Points on a hilly landscape, in no order, each with its height.
A ball rolls from a point to the lowest of its 2 nearest points, and stops where none of them is lower. Distance is the straight distance between rows; heights are no part of it.
bufa: [ 15 -10  21   8  -5 -17   6  27  39  29   0  44  23 -19  36 -28   1  34
  49  -2  18  14  16 -13  10   2 -16  -1   8  30  36 -20  29  18]  height 513
lunag: [ 46 -13  17 -28  21  12 -28  21   8  -6  13   1  -4  26  42  35  11   6
  24 -35 -56  63  -9   1 -16 -37  15  49  24  -5 -16 -18  11 -16]  height 604
gevu: [ 12   5 -17   7 -57  35  34  -5  31 -13 -30   3  36 -16 -46  25  10  37
  -5 -21  60 -20   9  17 -37   9 -26   0  -8 -24  12  -2  17 -66]  height 462
fil: [ 18  16 -30  15  16  -9  35  -9 -17 -22 -11 -21 -11  29 -17  16  24  10
   3 -25  30   0  40  28  17   8  -1 -29 -39 -24   2  62 -11 -35]  height 805
Mor: [ 53 -10  56 -16   9 -15 -23  25  -1 -17  -2  55 -19 -23  14  19 -37  65
 -15 -29   2  16  33  52   9  13  28  12   2  -4  -1   4  35 -22]  height 499
Fodoz: [ 18  50  32  19 -40  14  20  16  15 -13 -32  40   3 -58 -14 -11 -15  24
 -15  -1  16  -6  -4   8 -22 -38 -11   5   4 -17   4 -43   6  13]  height 529
Sokeg: [ 51  40  10  28 -24  20 -27 -31  10   3   4   1  16   3 -23 -20   3 -32
  23 -16   4 -15  47 -18 -52  12  10 -13   8  19  31   6  23   4]  height 792
nizi: [ 44  28  -6  29   6 -25 -15 -47  33  39  14  23  -5 -26 -10 -13 -59  13
   5  21  14   5   2  45  20  55  17 -18   1  11  19 -18  25 -21]  height 349
bagu: [ 32 -21  14 -44  -2   7   0   6   0  22 -13 -30  -3  13  17  -6 -19   2
 -62  -7  17 -27 -65 -36   6  -4 -19   1  -5  -7   2 -59  14 -26]  height 389
seso: [ 42   3 -19  -3  34  -4  26 -41  -6   5  -2   4   8 -10 -50   0 -25 -45
  25  15  -2   2  46  10  -4  17  23  -1  -9 -11 -14  62  -2 -34]  height 608
dipun: [-18  21  13   2  34   7   5 -25 -21   4   5  12 -16   7 -18 -10 -18  10
  -1  23 -28 -62 -20 -33  -5  -1 -24 -51  37  61 -14  28 -28   7]  height 453
Garoz: [-51  -3  36 -13  18  33 -40  -5  -6  -7 -12 -16  51 -26 -25 -25  -1  -2
 -19  35   6 -14 -35 -39 -55 -25   5  15   9  26 -14 -28 -38  25]  height 532
Bik: [-17 -19 -52  40  27 -45  22 -18  13  32  39  26 -41 -14 -29   5 -13  17
  19  33 -19  23  18  45  21  27  29 -31   0 -28 -10   5   6  12]  height 703
Suma: [ -7  39  20  55 -28  35 -29 -14  -5  -7  23  13  12   6 -48 -16  -3  34
   9 -27  24  38  16  23  39   4  19  50  22 -22 -13   9  13 -28]  height 546
rirak: [ 29  17  33 -20  16   8 -80 -12 -13 -17  18  32  10  23  27  20  20  -1
   7  18 -30   7  32   5  23 -23   2 -16  26   4 -28  10  12  29]  height 491
Niri: [ -1  -4  29   0 -41 -21 -48 -14 -60 -40 -31   9  27  -7  57  10   0  -2
 -28   7  40 -11 -28  14  20 -39 -14  32   0  12 -54  15   4  -6]  height 885
sipip: [ 26  12  -8 -15  15  24   8   6 -40 -37  14  -1   7  30 -30 -51 -46 -31
 -35 -21 -42 -17 -10 -33 -56  -8  24  10  21  15   2  15 -22  -8]  height 341
kuza: [  8   9  51   0 -19   7  33  -9   0  -3 -20 -14  25  32 -12   2  14 -43
  34  10   3 -19  62 -17  27  -3  -4  40  20 -40 -10   9  11   5]  height 776
Kazu: [ 27 -34 -15  -3  -2 -40  25  -9 -36 -16 -22  22 -21  -2   7  60  18 -21
   8 -14 -17 -29   6   8 -28 -28  -6  -5 -20  -4 -17  49  -7 -20]  height 432
regod: [ -5 -13 -28  11   2  19  -2  28  38  11  45   0 -17 -16  18  12 -23  33
 -17 -28 -33  45 -14  16  11  10  28 -12  -5 -40  -6 -32  12   1]  height 146
nuker: [ 20 -22   2  16 -36 -20   9  43  -2  23 -16  -5  35  24 -10 -24 -10 -42
  -3  -2  70   0   3 -23  28  61  12  19 -26 -13   9 -38  48 -47]  height 492
mese: [-32 -28 -44 -12 -10  69 -13  49  31  15  26 -21   5  16  24 -15  -7 -31
 -45  13  21  -9 -36 -24   2   8  27 -70 -36  -2  20 -15 -39 -23]  height 694
vomi: [-68 -37 -38 -30  47 -18  11 -18  -4   1  22  -8 -26   6 -38  56  46  23
  34  18 -28 -12 -12  -2 -14   1 -34   1 -34   3 -39  14  -8   3]  height 409
fovaz: [  7   9 -13  19 -41   8  -1 -12  34  30  -7   1  -1  -2 -27  26   3  29
 -16 -28  34  21  -5  27  38  60   9   0 -17 -49   6 -19  15 -54]  height 474
zokeg: [-14 -38  17 -21  25 -42   8  39 -21  -2  11 -11  -1  34   3 -30 -29  57
 -17 -19  18   2  44  19  12  11  40   3 -19 -10 -11  40  17  -8]  height 580
mebu: [ 23   2  34 -53   7  24 -31  20  28   4 -21  -4  41 -17  56  19 -30   3
  -5  22  23  -6 -37  -5  -2 -55 -17  -9  -9  16 -24 -22  12   4]  height 221
Suro: [-20   5 -10  11  17 -17  36  17   6   4  12  10 -14  10  -3  -7  -5 -43
   1  64 -13  26  39  -3  43 -17  44 -33  -6 -11 -33  21 -16  81]  height 667
zag: [  7 -32  35  24 -22 -52 -19  -5 -36   2 -25  36  15  23  -2   1  27 -24
   9   6  12 -52  28 -19   2  33  28  46  13   7  13  51   0   0]  height 847
gabad: [  0 -48 -14 -17  26 -29  58  14  21  15  12 -13  11 -15  40  15   4 -53
  38  32 -14 -17 -20 -25  -3 -34 -26 -16 -30  21  -3  21  22  48]  height 742
gagiz: [-15   9  14 -24  -3  40  -5  14  25 -27  16  21  37  36 -34  24  39  26
  34 -24 -58  46   0 -33   3   0 -35  12  37  32 -32 -33 -20  -7]  height 542
tugaf: [-15  50 -22  20 -25 -19 -32  -3 -45  -9 -20  -7 -15  -5  40   4  10   5
 -26  30  -4  -4 -66  13  19 -52 -12  18   1   5 -24  -9 -50  29]  height 571
tipe: [ 19  17  26   8 -22 -28 -19 -17  -8   4 -19   0  -1 -21  -8   5 -28  -7
 -66  32  41 -13   3  13  13  16   8 -24 -44 -43 -35 -18  44  10]  height 271
Peli: [-17 -21   4 -33  15  24 -52  47  24   5  25   9 -27 -28  36 -19 -20  34
 -16 -31 -21  46   3   6 -36 -25  35  -6 -11 -20  -3 -40  -7  21]  height 77
zore: [ 21  12 -14 -15  -6  16  55 -17 -12   5  10  -3 -43   3 -43 -11 -21 -29
 -28 -30 -77 -19 -35 -25 -10  24  -4  35  30 -31  25 -46  19 -16]  height 530
gebu: [ 32 -29 -32   0 -12 -22 -33   5 -35 -11  -4   8 -41  -3  47  10  37  -7
  37 -52 -53  18 -11   7 -47 -28   2  12   6  -6  33   9   8 -11]  height 523
Bekom: [  4  -1  -6 -28  38 -39  72 -28  -3  31  22  -6 -44  -7 -52  37 -17  26
 -27 -10 -52  -9  21  19 -48   3  -5  -8 -17 -19  18  29  18 -25]  height 236
Fef: [ 26 -31   1  24 -10  16 -11  32  17  19  20  18   3  22  33  -9   7  -6
  30 -51   0  29  24  11  -6  36  37  36  19  -5  49 -29  20 -18]  height 616
Nok: [ 45  13  27  -3 -46 -44 -27 -13 -55  -8 -27  14 -15 -21  19 -15 -21 -18
 -43  -9  20 -15 -26   5  41  -5  25  45   0 -10  -7   7   9 -13]  height 894
Vebop: [-38  -8 -10  17  -2 -77 -13  15 -37 -14   2   6 -30  -6  44  19  21  39
   8  19 -16  29 -21  31  32 -30  -4 -33 -25  -6 -25 -24   2  55]  height 214
patif: [ 28  -8  27  27 -42 -52 -24 -13 -58   8   1  18 -21 -28  24 -18  -5 -39
  10   6 -34  -6   1  17  31   0  34  78   1  -5   8 -28   5  17]  height 904
dizen: [ 48   2 -32   6 -12  62 -27  18  15  22  24  -6  33  21   4  -5   0 -23
  12   7  25  10  -2 -35 -29  -5   3 -58 -28   7 -14  -8  -1 -26]  height 725
Lan: [ 38  42   9  -9 -13 -35  15 -38 -26  16   5 -15  -8  26 -67 -27 -56   5
 -14 -27  16  10 -27   4 -21  24  20  29 -24   4   5 -13  60 -42]  height 117
Gam: [-16 -15   1  14  18  51   3 -22  -7 -19  -4 -18   8   9 -30 -44  11 -36
   2  29  -5 -32 -19 -50 -44 -28 -20 -24   8  50 -14  28 -13   5]  height 495
Pak: [ 17  40  16   2 -20  38  16  11  26   4 -22  39 -20 -30  20  -5 -20 -26
 -28  -2 -20 -39 -10  -2  -6 -27 -19 -25  41   7  31 -18 -28  33]  height 552
Pase: [-12  18 -29   7  14  19 -27 -38  26  30  28  17 -19  -3 -27  41   4  45
 -16  38 -25  -2 -20  -1  46  49  -6 -38  -3 -13 -25  -5 -33   1]  height 451
fude: [ 20   2  22   4  -9  20 -21  16  11 -22  15  13  40  45  12  20  40   3
  44 -18 -66  70 -21 -11  -7  10  22  35  30  15  -6 -70   9  20]  height 574
kude: [-49  -9 -23   0  33   8  66 -47 -34  -5   4  -9 -23 -21 -20   0  -1 -17
   9  18 -21 -10 -22 -13  43  -1 -39  54   8  24   4  44 -22 -19]  height 627
gagef: [-12  16  19  -6  19  -7 -83 -21 -16 -18  -2 -18 -16 -12  62  -1  10  28
  13  -9  23  -3  18  68  63  -3   7  16   1  25  12  31  -7  15]  height 413
vedol: [-52 -30 -24  20   6  26  10  24  36   7   2  11 -20   9 -20  27  54 -10
  43 -18 -22 -24   8 -13 -41  19 -32 -32   1  -9  59  -1 -33  -6]  height 535
vak: [-63 -50 -18 -16  30 -15  -4 -20 -35 -13  -3 -29 -16   1 -46  21  17 -25
   4  22 -21  -8  19  -6 -14  22   3  28 -16 -38 -21  35   1 -13]  height 354
Mem: [-17   4  -7 -17  16  17  37 -39  12  25  21  11   7 -10 -57  36 -21  29
 -26   9 -22 -27   2 -11 -42  27 -14 -28   3 -12  -2  22  -4 -33]  height 338
vage: [ 32 -32 -12   7 -27  24  19  -1   4  -7  -5 -23  35 -21   3 -22 -17  -4
  21 -10   3  33 -40 -18 -22 -23   1  38   6  32  11  -5  38 -41]  height 421
Morot: [-10 -47  54   0  14 -34  37  20 -17  -8 -25  45  23  11 -10 -38   1 -13
  17 -12   4 -29  44 -33  23  19  12  52  32   5  44  15 -14  14]  height 825
Lato: [ -8 -31 -26  12 -34   3   9 -10  20  10 -37 -13  44 -52   7 -38  -9  -9
  18  34  68  17 -38  -1 -23 -16 -18   3  -8  22  10 -17  36  -9]  height 345
tedo: [  3   4  30  20 -12 -40  29  16  -3   2   6  21  -1  28 -24  20  22 -20
  33 -13 -29 -16  40   9   3  32  13  38  -3 -66   6  -9  27  21]  height 747
vaf: [-10 -25  -6 -23   4  36   6   6 -13 -23 -15 -20  16  27  27  36  16 -30
 -31  -9  17  14   0  10  54   6 -11  30 -19 -68 -43   7 -21  -7]  height 872
zed: [-20 -20  18 -28  20 -20 -46  28 -22   1   5 -16   1   2  33  -8   9  48
 -10   3 -14  42 -27  10   4 -38  27 -15 -27 -25 -31 -31  -3  40]  height 145
kefu: [ 31  35 -16  40 -30 -18  20   4  18   0  -9   7  16  26 -47  -1 -31 -12
   1 -22  63  24   2  12   2  64  25  -1 -35 -33   1 -10  30 -48]  height 414
Saf: [-38   3  -9  31 -30 -36   2 -23 -12  12 -11   4 -24 -12  19  -6   7  17
 -25   9  35  19 -16  23  58  33   2 -13  -5 -17   2 -35 -11   9]  height 327
kaze: [-32  -1   4  -5  21  20 -21   3   7 -24  13   1  16   3   3  -2   9   1
  23  14 -22  -1 -31 -46 -55 -42   4 -21  12  -4 -21 -31 -31  42]  height 534
bome: [-45 -33   3 -39   8  24   2  51  20  36  17 -25  -8   2  29  10 -13   6
 -66   8  37 -30 -37 -31 -21  26  17 -67 -36 -31   6 -37  -3  15]  height 673
mubi: [  2  -2 -45  17  -2  39  19 -29  14 -20  -2   7  19  11 -36  40  -9 -24
  13  37   7   7  16   6  15  -7  -7  -3  -4 -17 -31  43  -6 -23]  height 579
tig: [ 37  29  -2  12  17 -24  13  13 -45 -11  24   8  -2  49 -57 -21 -50 -18
 -18 -42  17  -7   2   3 -50  27  30  17   7   6   5  17  14 -33]  height 265
babip: [-13  44 -29 -10  52 -29  12  16  18  26  12 -40 -35 -16  37 -19 -10 -27
  31  -1 -43 -11 -30  -7  -3 -57  -7 -39   0  35   6 -18 -31  81]  height 398
Ges: [-12   8 -27  35 -44 -75  21  13 -25  13 -11  11 -23 -40  46  19  24  13
 -23  21  16  27 -27  22  61 -16 -19 -34 -23 -44  -3 -54  30  38]  height 273
geta: [-15  51  43 -10   6  -3 -43 -23  -7   6   4 -28 -12 -28 -36 -32  10  24
 -19 -38 -15 -17  18  13 -13 -12 -34  -1   4  -5  30 -37  10  39]  height 591
lis: [-48 -12   8 -18  26  -1 -17  -1 -11 -26  18 -14   9   0 -34 -25 -15 -25
 -23   5   9  -8  36  -4 -31   7  35  28  -7 -19  -5  40   5   1]  height 308
Malo: [  0  -4 -10  -2  -3 -29  30  54  31  19   0   5  -2 -18  61  -4 -20   2
   7   9  28 -17 -47 -20  -1 -18 -20 -54  -7  55  17  -8 -15  19]  height 715
Kun: [-28 -15 -20  -2  29 -11 -53  -5 -20  -9   1  17 -42   0  41  33   4  31
 -17   4   0 -14  -9  31  60  20   3   9  17  36   7  22 -50   0]  height 446
Losu: [ -5 -26   6 -17   0 -22 -24  36 -29  14   0 -34   7  37  12 -21   3   5
 -31 -33  29   3  15 -10  10  36  55   0 -22 -27   2 -28  14 -15]  height 624
rav: [ 11  29  -2  12 -30 -36 -70  -9 -27  -2  -7 -49 -15 -11  77  19  31  -2
  33 -13  38   9   7  44  45 -30 -18 -23 -11   6 -11   5  22  32]  height 360
fosat: [ -2 -16   3 -40  32   4  58 -10 -19 -21 -18 -54   5  12  28  22  19 -52
   5  26 -12  -9 -21 -18  24 -36 -25   0 -31  11 -42  13  25  27]  height 711
kima: [-11   4 -15  53 -13 -48  12  -3 -21   3  10  53 -50  -4 -43  14  23  21
  26   8 -43   2  55  28  -2   8  27  11  -4 -50   4   6   2  16]  height 722
Mino: [  0 -42  10 -41  12  10  -8  11 -14 -14 -17 -57  25  48  39   8  11 -39
 -18  33  28 -21 -15 -43  18   6  -4 -22 -22   3 -23  -7  11  -1]  height 679
zeg: [-12 -31  -9 -17   9 -21  -9  38 -16 -30 -24   9 -31  10  59  23  30 -11
  11 -18 -16 -15   1  -4 -37 -40 -10  -6  -1   3  17  33 -47  -1]  height 479
Tafat: [ 31  24  27  19 -60  23   7  26   2 -21 -43  12  40  -8 -23   3  -4  40
  -9 -25  49   0  17  14  11 -26 -28  26   3 -43 -15  -1  21 -24]  height 504
guvag: [-40  19  -4 -11  36   5   6 -30  19  20  30 -22 -45 -13   1  18 -34  23
 -27  35  -2 -44  20  20  31  37 -28 -35  12  30  21  34 -41   0]  height 587
bemi: [ 27 -11  -5 -16   8  -1  40   5  -9 -21   0 -24  35  43 -17  -1   9 -10
  15 -15  25  15  34 -15  -2  17   5 -25 -31 -27 -27  31  41 -27]  height 781
Kazud: [  8  37  21  -1  -8  14 -54 -44 -13  -4   8 -32  21  -6 -28 -54  38  26
  12   2 -28   9 -17  -4 -41 -42 -31 -17  18  30  24 -26   4  18]  height 575
Keda: [  2 -21  -7  40 -39  12   1  24   0  16 -13  18  21  28   3  -8  41 -25
  24  15  40  -4  26 -14  19  45  28  15  10  -3  44  -8   8 -17]  height 565
fifoz: [-41  14  -1 -38  39   0  47  13   7   5  12 -28 -19  13 -16   0 -28   1
 -19  19   6 -17  40   3  38  14 -13 -37 -19 -23   1  20 -32  22]  height 620
kupa: [  8 -10  -4 -20 -25 -14 -16  17 -26 -29 -17 -19  -7 -14  56  50  -2 -16
 -38   1   8  -1 -11   1  12 -35 -15  19  -5 -37 -34   5  -9 -11]  height 879
vemi: [ 18  16  43 -10  17  39 -40 -25  29   6   6   7  43  -4 -11 -36   5 -14
  35  10  10  -1  44 -10 -21  24  16  -3  35  57   0   6  11  17]  height 806
Riz: [-43 -17 -39   8  -2  10  47  -2   0  21  10 -10 -19  16 -39  32   5  52
  15 -27  40   8  37  51   1  20 -17 -10 -21  -5  36  41 -22 -49]  height 829
dozos: [  5 -41  -5  18  -6 -35 -22  -8 -40  13   6 -10 -12   1 -12  -7  38  17
  56 -39  -8  13  20  -2 -46   3  10  19  -2  20  17  10  36 -25]  height 570
Lanip: [-24 -38 -15 -21  10  -6  -6  -1  35  -8  -6  -4   8  -3  10  59  12   2
 -22   2  32  32  10  49  47  30  12  45 -18 -73 -22  -5  21 -33]  height 862
Meluz: [ 59  37   6   0 -41  39 -49 -13  32   6 -23 -19  22  10  -1  -5  21 -16
  -7 -14  50 -20  46   3 -12  -5 -13 -47 -13  11  34  11  12 -17]  height 777
Nur: [ 19  13  23  -7  -2 -13 -21  -9 -14 -25 -50   8  19 -18  48   2  38 -29
   9  32 -10 -31 -16   4  -8 -47 -28  41   7  23  18  27 -23  11]  height 521
zipi: [ 24  29  24   0 -16  19 -46  -5  25 -25 -39  -1  35  18  53   3  40 -14
   6 -10  -6   0   1  -7  14 -25 -13  57  42  41  22  -1 -47   1]  height 550
gopur: [-18  30  -9   0  -7 -21   0  10 -30 -18 -32   8   9 -20  23  42  21   4
  -8  40 -23 -45 -41 -12  -8 -60 -34  17  -3  13 -45  33 -19  49]  height 553
pafek: [ 12 -19 -46   0  12 -49  22 -11 -39 -11  -1  19 -20 -21 -11  41  11  -2
 -24  -5  -2   3  -9   2 -62 -10  42 -30 -29  -4 -50  27  31 -17]  height 388
ripu: [ 13 -39  12   1  10  -5  -2  12  12   7  24   4  -8  12   0  16  -3  26
  34 -46 -31  28  16   4 -48  48  27  36  21  37  36  10  48 -36]  height 621
rebo: [ 12 -25 -36  49 -32  33  18   9  22   0 -10  -2  30  18  21   5  71 -11
  64 -37  19  13  11 -12  36  35  -7  29   8  24  73 -14 -17 -37]  height 628
fud: [  5  36  -8  48 -28  49  -6 -41  -1 -22  22  18  24  -5 -60  17 -16  -9
  25  23  27  50   0  10  46  20  -9  20  10 -11 -54  35 -13 -26]  height 561
tevod: [ 19  13 -10  23  -3 -18  12  26 -15 -12 -20  20 -19 -13  34   2  24 -43
  22  60 -28   6 -13 -29  -8 -71  14 -19   2   8   7   9 -36  68]  height 486
luv: [ 41  -6  50  -6  -1 -20  42  17   0 -19 -24  22  29  24  -8 -49  14 -26
  60  -2 -23 -14  43 -16  34 -15 -12  33  40  10  10 -16 -10  16]  height 802
Zofu: [ -2 -18 -13 -36   3  -2  22  23 -27  31  10  -8 -16  13   0 -12 -12   3
 -24 -39 -41 -14 -52 -28  -1  14 -13  19  15   6  33 -47   2 -30]  height 465
lefig: [ 14  23 -42  28 -25  82 -11  18  30 -18  14 -16  -8   9  -1 -16  18 -32
 -30  21  14   7 -41 -18   0 -19  -9 -66 -12 -31   1 -19 -20  -3]  height 710
durus: [ 11  16   9 -36  28   6  -5 -17 -43 -12  32  21 -19  31 -28 -19 -36  18
 -39   9 -27 -33 -32 -36 -35  17  27 -11  14  37 -38  34 -13 -17]  height 397
mafod: [-39 -11 -15 -48  13   2  10  10   8  13   3 -54   5 -10  24 -12  -7 -26
 -54  41  19 -26 -20 -17   5  -4 -14 -33 -45 -22 -20 -19   0  38]  height 651
dav: [ 37  -3  27  30  -9  -5   9   9  32 -11 -23  51  19 -30  33 -18  35 -62
  54  32 -37 -16  -9 -43 -25 -52  -8   6  18  30  41 -17 -22  41]  height 514
kepok: [-12   7  14  16  -9   0  14   9 -17 -20 -17  42  27  11 -29 -27  30 -66
  28   4 -30 -15   6 -34 -34  23   4  60  41  61  20  -9 -48   6]  height 882
pubuv: [ 28 -15   0  -7 -23   3  19  58  30  15  18  30  17   9   4  26 -41  51
 -17 -22   9  30 -22 -18 -15   4  15   0  -1 -18 -34 -25  40 -11]  height 233
nirip: [ 21   2  12  30  -1 -30   1  -5  -6  -6  -6  16  34   4 -33 -31 -29  39
  16  13  39 -12  24  -5   7   8  22 -21   7  53  -1  15  18 -15]  height 353
pani: [ 29  -8  35 -11  13   5 -33 -38  34  26 -10 -16  35  -1  17 -30 -20 -19
  24   0  39   9  52  24  -1  39  37  38  12  19  32  21  32  -6]  height 826
dov: [ -4  18 -19  31 -18   8   9 -22 -34 -28 -11 -21  -4   1   0 -13  11  21
  16  16   5  23 -45  -2  19 -61  -8 -18 -12  31 -50  23 -17   6]  height 590
lates: [ -7 -25  14   6 -15 -18   5  23 -23 -10 -11  48  12  23 -17  10  35  -4
  22 -26 -24 -34  10 -24 -50   6  -4  24  39  35  35  41 -28  -9]  height 868
gifi: [  4  36 -12  12  -7  -5 -13 -52   1  10   4   2 -47 -19   0   3 -10 -25
 -42  26  23 -27 -13  25  57  31  -8 -28 -38 -50 -26 -12   2  22]  height 315
zite: [-11 -39 -26   8  30 -54  35  22   3  28  12  12 -30 -32  15 -24 -10  -2
   8   3  12 -19  -2   7  19 -14  -6 -30  -6  40  29   2 -19  21]  height 688
ginop: [ 10 -17  21 -24   2  31 -51  30   1 -16  25  16 -17   1  17  11 -37  25
 -33 -78 -19  33  20  31 -31   9  43  27  27 -40   7 -17 -17   0]  height 137
Zan: [ 15 -26  -1  17 -31 -32  51  36  20   9  13  41  38  25 -38  -5 -35  39
 -20  -9  62  16  -2  -5 -13  48  23 -23 -28 -23 -14 -35  36 -43]  height 334
gil: [-21 -27  46 -35  15 -13 -15  41  20 -21  -8  27  -2   7  14  11 -37  73
 -38 -46  17  -3  47  36  17  12  32  38   7  -7  12  26   9 -28]  height 536
rava: [ -8  36  35  -9   0  25 -47 -32   1 -21  -6 -24   4   1 -32 -74  22 -13
 -15 -26 -23   2   1 -12 -45   9 -30   1  39  65  49 -17 -42  10]  height 557
gat: [-66  19 -32  14  19  56  16  16  14 -23   5  -4 -31  -9 -24  -3  47 -19
  23 -13 -45  -7 -13  21   5  18 -42  -2  27  -9  30  -6 -75 -12]  height 497
Nimus: [ 12  37 -22  29  -6 -10  17  26 -25   6   8 -14 -37   4  32   7  32 -16
  11  10 -36   0 -31 -17  -6 -44 -13 -53  -6  39 -27   5  -9  74]  height 449
Totel: [-33  22   3 -12  24  31  51 -42  -3 -25   8 -49 -20   1 -14 -21  26 -34
  13  -6 -41 -12  -7   0  28 -19 -65  42   0  -9  25   6 -18  -5]  height 601
vel: [-24   7  32 -14 -18 -30 -63  -1 -38 -21 -19 -19  31   3  -3   6 -14  -6
 -55   8  32  -7  26  16 -10  -2  31  41 -29 -55 -36 -12  45  28]  height 225
gefu: [ 15  10 -11  23  11  25 -48 -13  25  60  37  22 -18   7   7   8 -31  34
 -22  17  -1   4 -24  17  41  61  22 -45  19  11  14 -28  -4  -5]  height 412
nema: [ 29  46  27  19 -37  37 -23  14  31  12   6  10  -6 -10 -10   0  -4  52
 -11 -51  10  42   1  30  42  21  -9  25  19 -28   7 -41  29 -22]  height 522
Tatus: [ 23   6 -17  36 -20 -11  25 -16  28   6  -8  29  18 -39 -27 -23 -40  19
  25  34  69  15  -9  26  -3   6  14 -18  -1  12  -7 -21  26 -19]  height 267
Sif: [-64  -7  -5 -23  13  31  -1 -45  -1  -5 -16 -23  17 -58 -35 -34 -20 -22
 -25  32  14 -31 -10  -9 -58 -40 -10   4   1  25  -4  19 -28  -2]  height 518
Tez: [-37   4 -31  23   5  -6   2 -42  19  37  29  -5 -21 -21 -30  33   3  33
  30  26   0  -7 -37  10  18  34 -32 -21   9  28 -10   8  11 -43]  height 500
sano: [-78 -12 -20 -10  13  30  13 -22  24  42  46 -43 -17  -7 -25  10 -11  26
 -18  28  24  -9 -16   3  16  53 -27 -13 -10  43  24  26 -19 -32]  height 551
Mavot: [-18  25 -13  13  55   2  78  17  -5  14   1 -19 -30   6  -5 -14 -26  -7
  -4  23  16   0  37  26  59 -10   2 -39 -17  14 -23  52 -20  68]  height 647
Fon: [ 32 -11  -6  -1  -9  28   6  19  38   2  22 -22  21  28  14  -9  33 -16
  25 -23  31   7  57  -7  10 -10   0 -54 -24  -4  24  18  27 -19]  height 751
fevev: [ 56  -2  30  -9  -4 -33 -22  11   9   5  -5  16   5   9  14   1   0  33
  34  -3  -9  21  31   9  -1 -10   9   1  19  -2 -20   3  40  11]  height 444
Lutid: [-15 -22 -19  22  24 -13  41   3  29  -1  29  25   9  -2 -22  -1 -30   8
  37  59  11  33  22 -11  31   7  30 -22  -8 -10 -27   3  10  29]  height 685
ziva: [-24  -3  -4 -10 -23  44  43   2  14   7  -4   6  21   2 -58  -9 -15  45
 -12 -24  29 -27   5  -2 -60   4 -30 -17  25   3  14  17 -23 -41]  height 405
vopon: [ -8  27  15 -21  47   1  11  15  32  34  13 -43  -2   6  46 -14   1   5
  28   1 -34  17 -20 -37   4 -47 -39 -21  -5   7   1 -65  12  61]  height 340
Bipel: [-12   0 -35  -4  10 -54 -35   0 -33  -7   5 -37 -45   8  80   9  22  15
  22   5 -24  22  -7  39   7 -46  -9  -6  -9  13   6  -1   2  17]  height 286
ber: [ 18 -10 -23 -17  29 -42  52 -21 -33  11  -4  -5 -27   3 -51  16 -42  30
 -34  -4 -52   8 -12  -5 -62  13  39 -16 -30 -27 -38   9  27  -4]  height 335
zesuz: [ -3  21  13 -29   8  -4 -43 -29 -17 -13  -5 -44  22  -8 -25 -17 -48 -32
 -77   4  15   9   8 -10 -57  -4  19  26 -33 -33 -26  24  35   6]  height 264
pizut: [ -4 -47 -23  21   6 -22  51 -18 -13  15   9  12 -15  -9   8   1 -13 -20
  17  25 -10 -14 -37 -12  23  13 -18  15   1  22  22  23  -6 -22]  height 657
dopak: [ 26  21  -5   5  -4  12 -25  16  36   8 -24  40 -19 -29  54  -1  16 -47
  46 -19 -35 -12  10  -9 -19 -24   2 -26  41  33  39   2 -39  38]  height 540
garut: [ 52   4  27 -34 -21  28 -18  -2  35  20 -23 -11  31 -14  25   4 -22   2
 -27 -11  18   0 -23  -4  42  -7 -30   7   2 -14 -23 -29  45 -15]  height 306
guz: [-24  48 -15  -5  12  29  56 -25 -16 -12  12 -44 -25  11 -54 -71  -7  -2
 -14 -20 -51   6 -17  -3  -5  12 -33  25  16 -16  11 -28   6   8]  height 572
zono: [-27  19 -39   3  22  29  -5  13 -14 -23  -8  13 -43  -7  28  -2   5  -6
   2   4  -6 -16  -8  14  28  15 -17   8  32  29  32  35 -86  -2]  height 471
fogoz: [-54  26  44 -12  17  31 -38 -38  20   6   2   4   6 -23 -41 -17   1 -18
 -40   5 -45 -19  -5 -30 -52  22 -16   7  33  27   9 -27 -27  34]  height 543
Pipu: [-55 -35 -31 -13  17 -12   2 -36  32   6  -8  -5  -3 -19 -21  55   0  35
 -10   4  32  27  27  60   3  50  21  21 -22 -17  17  22 -10 -62]  height 849
sugus: [  6  22  11 -16   8  33 -27   5  18  -4   4  14   7   8   3  12  24  24
  18 -19 -41   7  17 -11 -17 -20 -22 -18  39 -10 -14  -9 -29  37]  height 515
suk: [ 19  18  31 -14  16  12  -1   4  44  -5  -4   6  15   0  61 -12  -3 -17
 -15  29 -25  12 -19 -32  32 -44 -11 -19   0   4 -32 -43   7  51]  height 287
gub: [ 10 -36 -11   1 -26  34  32  10  31 -20 -31 -20  35 -15  -4  15  13  -2
  33 -31  34   9  11   6 -38 -26 -20  19   1 -16  -3  25  19 -50]  height 484

For each start below, name the point where the ball stops.
lates => Tatus
seso => Peli
Kazud => Lan
zite => mebu
Suro => Tatus
Nok => Fon
geta => Lan
